A landscape with many valleys, sampled at points; each row gives a point and its height.
A ball rolls from a point to the lowest of its 2 nearest points, and stops where none of them is lower. Distance is the straight distance between rows; heights are no part of it.
Z53: [111 131 116  89 151 182 134 115 127 125  88  90 120  68 135 143  96 157
 101 167 193 153]  (h 529)
Z558: [ 41 106 125 139 147 149 122 155 111 117 122 160 175 119  95 120 104 147
 112 124 156 134]  (h 388)
Z749: [ 89  85  54 137 128 137 125 139 185 137 157 143 166 125  69 130 120 160
 178 122  76 106]  (h 373)
Z991: [176 124 113 101 145  57 113 108 127 109 119 130 114 110 127 167 146 138
 108 133 123  93]  (h 492)
Z132: [172 150 119 137  79 104 105 112 136 143 138 127 129 174 159 127 138 103
 119 110  95  89]  (h 274)
Z816: [104  90  52 133 140  91 128 144 193 128 145 167 164 130  92 125 138 156
 155 121  71 103]  (h 242)
Z124: [124 136 162 124 125 149 102 123  72 156  76 101 122 115 124 121 115 110
  66 121 151 153]  (h 386)
Z97: [181 108 144 108 146  45 118 125 105 103 116 144 132 117 124 164 153 103
 111 128 116  94]  (h 397)
Z745: [106 107  92 124 155  69 121 142 152 112 133 183 167 138 124 126 143 146
 109 132 106 108]  (h 127)
Z656: [115 164 124  83 129 178 129 115 148 100 174  85 118 108 116 147 118 138
 141 165 193 116]  (h 167)
Z314: [ 94 121  63 111 111 184 146 157 179 126 185 109 155 132  91 182  88 146
 203 122 130  93]  (h 281)
Z196: [162 136 173 144 120  95 165 159 187 123 161 201 150 180 173 110 182 108
 144 112  75 109]  (h 575)
Z740: [106 125 153 131 184 101 132 142 105 122 122 183 141 128 116  91 154 118
  88 131 126 157]  (h 89)
Z4: [120 130 145 156 111 117 120 128 132 125 175 167 140 182 136 104 146 105
 143 117  97 125]  (h 230)
Z567: [148 141 125 171  46 154 122 120 128 143 155  99 137 188 171 116 121 105
 183 100 104 116]  (h 289)
Z284: [162 149 171 107 133 137 118  89  95 162  77  80  76 100 140 130 129 119
 103 141 149 153]  (h 241)
Z667: [124 129 141 119 156 147 120 116  98 116 121  95  89  97 115 120 107 141
 104 142 169 162]  (h 696)
Z557: [145 109  57 160 125 147 129 163 196 131 152 162 173 195 150 131 114  87
 157  90  95 136]  (h 444)
Z832: [135  99  61 151 139 131 138 165 216 133 136 186 190 181 156 135 127 106
 149 100  83 139]  (h 466)
Z429: [115 136 203 147 136  96 156 130  92 117 131 176 116 129 148  63 189 131
 140 141 100 151]  (h 591)
Z928: [179 129 110 158 125  87 150 170 203 122 145 178 160 183 174 120 156  73
 147  97  74 110]  (h 559)
Z109: [134 160 176 105 106 176 113 111  91 130 116  67  96 108 123 131 115 124
 112 140 181 138]  (h 208)
Z92: [174 163 130  88 120 133 111  77 137 119 144  89  86 118 144 132 147 136
 122 154 143 107]  (h 126)
Z621: [121 131 192 152 121 134 128 126  53 148  76 109  98 112 141  83 141 115
 108 127 132 182]  (h 452)
Z493: [171 115 144 110 190  61 147 120  97 121  96 128  88  85 127 166 120 128
 122 142 134 151]  (h 593)
Z573: [117  80  45 148 132 156 136 176 220 141 144 177 194 164 125 141 123 117
 180 101  79 132]  (h 495)
Z385: [124 130 202 150 112 119 136 125  55 148  74 134 117 118 158  70 166 113
 112 133 124 173]  (h 431)
Z178: [131 166 173 116  88 164 103  95  94 135 131  65  93 129 131 122 129 131
 128 140 158 124]  (h 248)
Z599: [170 155 137 126  66 113 100  93 120 168 106 109 125 158 154 132 149 107
 114 113  96  77]  (h 260)
Z468: [126 134 135 131 150 106 103 117  93 126 115 141 118 126 122 118 126 129
  93 130 139 143]  (h 369)
Z610: [ 85 129 128 148 125 144 118 140 118 126 192 116 129 161  79 128 111 125
 161 121 123 115]  (h 252)
Z148: [160 101 122 105 192  60 148 116 120 111  88 135  99  75 118 166 119 151
 121 146 140 146]  (h 687)
Z313: [120 121 106 154  96 158 129 154 149 131 197 117 141 179 107 145 109  99
 186  93 107 119]  (h 215)
Z10: [114 136  84  87 152 144 129  94 170 101 149 108 112  89 119 135 126 174
 135 166 159 116]  (h 320)
Z188: [ 80 120 158 140 189 133 141 154 112 120 134 192 155 123 107  86 143 133
  98 135 130 159]  (h 124)
Z80: [131  94  91 104 182  53 135 115 137 107  92 140 119  75 121 159 128 170
 131 145 135 126]  (h 633)
Z687: [149 162 138  89 117 147  98  90 109 158  94  91 111 121 121 148 129 126
  84 141 158 115]  (h 239)
Z934: [105  95  72 131 148  69 127 150 187 119 142 181 164 134 105 127 151 149
 131 123  82 101]  (h 183)
Z868: [139 120 107 163  97 165 144 167 159 141 186 118 138 186 134 139 106  78
 217  73  90 134]  (h 316)
Z57: [ 93 138 165 145 129 148 108 144 116 127 138 184 173 164 128 109 133 111
  92 131 136 141]  (h 441)
Z366: [ 77 123 143 144 155 158 130 162  83 105 136  98 121  96  89 117  94 136
 113 119 170 155]  (h 812)
Z975: [123 145 162 152  69 126 102 116  96 140 141 128 134 171 146  98 146 120
 137 120 111 121]  (h 233)
Z742: [140 123 202 147 155  79 165 119  72 121 109 163  95 112 140  79 172 117
 136 129 104 169]  (h 605)
Z773: [ 86 112 146 137 157 175 150 184  79 103 121  83 115  79  95 129  79 132
 107 110 180 170]  (h 718)
Z797: [180 118  80 157 129  90 137 169 203 125 139 169 165 186 159 132 126  81
 131  95  83 115]  (h 548)
Z298: [ 88 128 178 160 142 146 126 143  73 113 137 116 104 125 106  85 126 118
 123 125 147 172]  (h 784)
Z982: [127 177 147  89  98 185 128 110 132 104 163  74 115 113 126 141 121 121
 133 162 190 109]  (h 117)
Z225: [140 138 144 143 112  87 111 115 118 128 149 166 143 161 146 118 155 107
 109 128 103 110]  (h 296)
Z980: [168 163 133  88 109 129  97  82 122 163  96 103 105 128 136 156 137 123
  83 136 138  90]  (h 282)
Z288: [103 123  99 142 139 138 114 133 143 122 195 126 131 149  77 124 117 138
 156 121 109 120]  (h 58)
Z896: [ 82 111 103 106 148 168 137 108 139 107  88 104 120  64 125 133 104 184
 123 148 188 141]  (h 438)
Z335: [110 164 162 123  63 168 126 138 106 120 168  76 126 157 121 166  97 114
 144 123 161 100]  (h 342)
Z461: [138 144 143 147  31 122 112 106  95 162 113 103 152 162 173  92 159 137
 162 133  95 102]  (h 261)
Z733: [128 144 154 106 123 176 106 120  82 169  60  83 112 104 121 142 108 111
  68 127 177 149]  (h 346)
Z108: [119 126 167 151 164  97 134 117  77 122 128 133  84 117 112  94 137 127
 123 131 122 168]  (h 689)
Z424: [131 129  86  81 166 117 129  90 165 110 122 116 104  80 129 138 126 183
 126 160 157 119]  (h 382)
Z228: [135 140 137  99 165 175 137 123 115 129 103  82  94  71 127 142  98 142
 106 160 186 173]  (h 595)
Z651: [119 140 201 142 108  97 149 123  99 127 136 176 136 149 160  67 187 129
 142 138 101 128]  (h 586)
Z229: [164 107  59 162 136 149 129 157 198 131 162 141 148 185 143 132 104  81
 184  74  86 138]  (h 411)
Z107: [139 143 194 143  99 105 163 137 140 135 141 190 146 164 178  83 190 135
 151 137  83 110]  (h 582)
Z56: [ 98  84  45 149 116 142 132 155 194 127 141 166 185 163 122 141 112 130
 170 102  91 118]  (h 525)
Z268: [111 135  94 132 112 139  96 119 136 119 144 130 151 153 120 147 101 140
 110 128 137 108]  (h 297)
Z959: [158 113 164 154 163 132 157 134  75 153  76 108  74  82 147 120 103 107
  88 127 129 204]  (h 481)
Z329: [131 157 167 130  64 147 111  90  90 138 127  72  97 131 146 108 139 139
 144 136 142 119]  (h 273)
Z11: [ 80  73  55 131  87 170 141 149 194 136 144 135 174 121  79 167 101 158
 213 103  95  94]  (h 580)
Z454: [145 148 157 141  58 121 102  97  98 159 113 116 133 165 151 108 154 118
 124 118 103  99]  (h 247)
Z280: [160 113  95 173 111 152 132 155 171 132 175 132 135 190 139 116 114  75
 201  74  85 136]  (h 365)
Z578: [129 158 148 138  63 161 116 120 118 122 168  83 119 170 135 147 106 121
 155 118 145 104]  (h 326)
Z33: [171 171 159  91 122 129 115  78 112 134 129  85  70 109 147 128 154 134
 125 152 142 124]  (h 174)
Z202: [135  98  59 141 139  77 148 175 222 117 133 187 185 148 136 138 144 116
 136 113  72 103]  (h 512)
Z800: [147 127 137 117 171  81 123 113  97 122 114 130  95 107 126 138 127 132
 103 136 133 151]  (h 471)
Z240: [133 148 127  96 121 166  98 101 109 154  82  90 127 115 124 149 113 130
  72 142 174 123]  (h 284)
Z307: [167 152 143  88 146 130 117  85 104 161  78  92  85  94 133 155 124 123
  90 150 154 137]  (h 136)
Z169: [136 108  65 101 128  70 120 108 178 106 101 138 137 109 133 166 132 177
 114 136 126  76]  (h 683)
Z176: [167 126 158 146 154 160 162 130  86 158  81  81  71  79 151 130  95 108
  83 134 140 210]  (h 436)
Z269: [113 119 154 141 154 190 150 165  85 114 115  67  87  78 117 128  81 121
 102 122 180 195]  (h 596)
Z32: [ 49  93 127 146 173 153 132 166  94 115 113 153 161  95  90  98 111 147
 106 122 155 162]  (h 295)
Z753: [161 136 193 138 112  77 170 151 152 120 149 198 154 156 179 105 198 115
 140 124  82  98]  (h 579)
Z704: [137 139 158 135 126 102 104 109  93 126 126 148 129 150 130 108 143 114
  99 131 122 126]  (h 317)
Z155: [116 158 115  84 142 165 128 109 146 107 151  99 110  93 117 137 116 151
 126 174 183 131]  (h 234)
Z734: [110 113  52 118 128 116 115 114 200 121 144 134 131 118 110 141 122 178
 146 132 114  87]  (h 557)
Z693: [130 134 205 136 135 112 129 124  74 144  82 164 135 129 149  84 162 101
  84 130 132 158]  (h 418)
Z475: [156 172 137  86 104 171 112  91 140 118 157  90 100 118 136 133 143 128
 123 160 168 108]  (h 83)
Z825: [148 110  76 139 147 110 154 182 235 131 137 206 189 175 153 131 143 102
 134 109  78 121]  (h 487)
Z912: [160 114  56 154 134  76 132 158 204 116 144 162 163 162 142 137 128 107
 133 104  82 100]  (h 531)
Z681: [185 110 167 104 135  52 120 126  94 124  89 140 145 116 126 176 164  91
 114 117 118  86]  (h 362)
Z133: [148 138 128 172  35 139 123 119 117 144 135 112 142 177 183  95 139 127
 184 114  86 107]  (h 275)
Z378: [ 97 146  87 103 113 174 118 119 160 107 150 105 139 120 116 159  94 162
 136 149 173  92]  (h 182)
Z36: [ 99 133 159 143 142 151 112 139  76 119 129 100 102 113 102 111 109 125
 104 127 165 159]  (h 779)
Z658: [162 131 187 136 122 132 151 100  69 171  64  72  58  85 153 104 131 129
 132 141 125 183]  (h 424)
Z398: [143 124  96 109 152  72 110 113 132 116 121 135 123 120 126 147 132 150
 107 137 125 103]  (h 583)
Z593: [ 71 127 144 141 145 144 120 156 110 118 147 170 172 150 110 108 114 122
 105 130 150 141]  (h 429)
Z84: [169 144 135 140  98  84 115 124 138 134 133 154 144 170 158 120 151  99
 111 117  89  93]  (h 283)
Z145: [ 97 117 187 163 156 126 142 137  72 117 140 130  93 119 112  68 143 126
 137 118 125 179]  (h 745)
Z453: [141 110 168 144 191 100 157 149  76 129  86 169 113  94 139 114 129  99
  83 124 126 190]  (h 528)
Z527: [ 66 125 104  96 132 175 138 118 145 100 114 104 133  71 117 143 101 180
 143 151 192 115]  (h 345)
Z717: [177 150 130  92 116 105  98  94 111 166  87 113 121 131 134 164 146 112
  90 124 122  85]  (h 311)
Z969: [170 133 148 149 131 111 165 168 206 129 162 198 156 186 172 105 173  92
 151 105  67 119]  (h 569)
Z88: [ 78 127  84  98 116 168 136 113 157 104 135 106 146 101 111 150  99 179
 146 148 175  92]  (h 250)
Z678: [144 143  99 102 133 116 104  92 129 126 116 124 119 124 128 150 118 156
  93 147 146 110]  (h 657)
Z383: [117 170 171  88 111 188 134 125 104 103 148  63 103 103 119 140 113 118
 135 158 193 127]  (h 151)
Z247: [118 112 145 120 178  82 122 138 106 117  97 190 156 117 127 119 145 123
  81 134 132 137]  (h 50)
Z886: [105 117  58 114 132 140 126 116 190 116 165 114 135 114  94 139 121 177
 163 134 121  89]  (h 489)
Z326: [ 81  75  49 139 107 157 129 142 192 131 149 147 181 139  86 146 113 155
 193 109  94 109]  (h 475)
Z639: [135 129 186 140 100 133 140 109  56 155  71  78  84 100 150  88 147 133
 132 137 131 175]  (h 488)
Z65: [182 128 148 101 117  67 102 115  98 156  84 131 139 123 129 169 162  98
  96 116 114  78]  (h 340)
Z796: [144 121 160 138 153 183 153 145  89 136  96  71  74  74 138 128  90 119
  90 129 160 201]  (h 498)
Z541: [165 110 171 158 170 109 170 142  67 152  66 139  89  85 151 125 114  99
  87 121 112 201]  (h 511)
Z591: [183 145 181 120 147 134 158 100  96 167  72  79  59  81 152 131 117 120
 116 153 135 182]  (h 344)
Z529: [128 104  85  90 171  76 131 101 157 104  92 131 110  68 124 160 134 185
 125 153 139 112]  (h 510)
Z358: [103 142  93 116 103 157 106 115 136 117 151 108 142 142 116 163  90 148
 118 136 157  96]  (h 245)
Z384: [106 113 114 124 157  88 113 137 132 121 116 187 163 144 130 121 136 138
  92 132 119 117]  (h 91)
Z701: [ 56  99 134 145 190 151 147 166 113 119 121 180 165 100  84  82 132 137
 109 130 142 163]  (h 191)
Z614: [114 122  77 121 145 141 120 120 162 119 191 109 116 123  80 136 119 162
 160 135 115 109]  (h 329)
Z241: [ 96 135 123 143 103 159 130 160 122 118 201 117 141 169  98 158  96 113
 177 107 125 115]  (h 90)
Z304: [ 92 134  79 110 101 171 146 140 165 108 175 105 145 133 106 178  86 150
 170 134 157  85]  (h 37)
Z5: [ 92 103  58 113 104 183 148 162 181 129 169 114 161 118  73 184  92 145
 221 111 104  91]  (h 499)
Z394: [129 105  52 107 135  79 127 105 190 108 130 129 124 103 125 148 138 182
 134 140 116  82]  (h 627)
Z654: [139 115 173 145 181  69 154 124  78 114 127 155  81 107 116 102 149 117
 133 131 107 166]  (h 637)
Z784: [112 140 142 158  98 134 107 132 114 128 173 137 140 175 127 115 124 117
 137 112 116 121]  (h 207)
Z551: [120 137 180 135 122 137 104 126  69 152  80 141 139 130 132 102 138 104
  71 118 142 153]  (h 407)
Z695: [154 151 124 157  54 154 111 120 134 133 161  88 121 180 156 134 116 113
 154 112 117 103]  (h 305)

Two balls start at each pair of points below. Name the first point that both come to, or write never.
Z639 and Z693 -> never
Z366 and Z53 -> never
Z567 and Z225 -> Z454
Z551 and Z468 -> never

Call two points neighbours if one is among the 2 nearest of the other. Go from one point of each pair to the other, from neighbour to neighbour, staying as low as possible. Name the highest point that can't be avoided.
Z307 and Z288 -> Z678
Z241 and Z304 -> Z11
Z288 and Z247 -> Z56
Z241 and Z288 -> Z610

Where does a ball stop that starts at each point below?
Z621 -> Z687
Z667 -> Z378
Z80 -> Z982
Z816 -> Z247
Z148 -> Z784
Z573 -> Z241
Z169 -> Z687
Z145 -> Z241
Z969 -> Z241
Z558 -> Z247
Z578 -> Z784
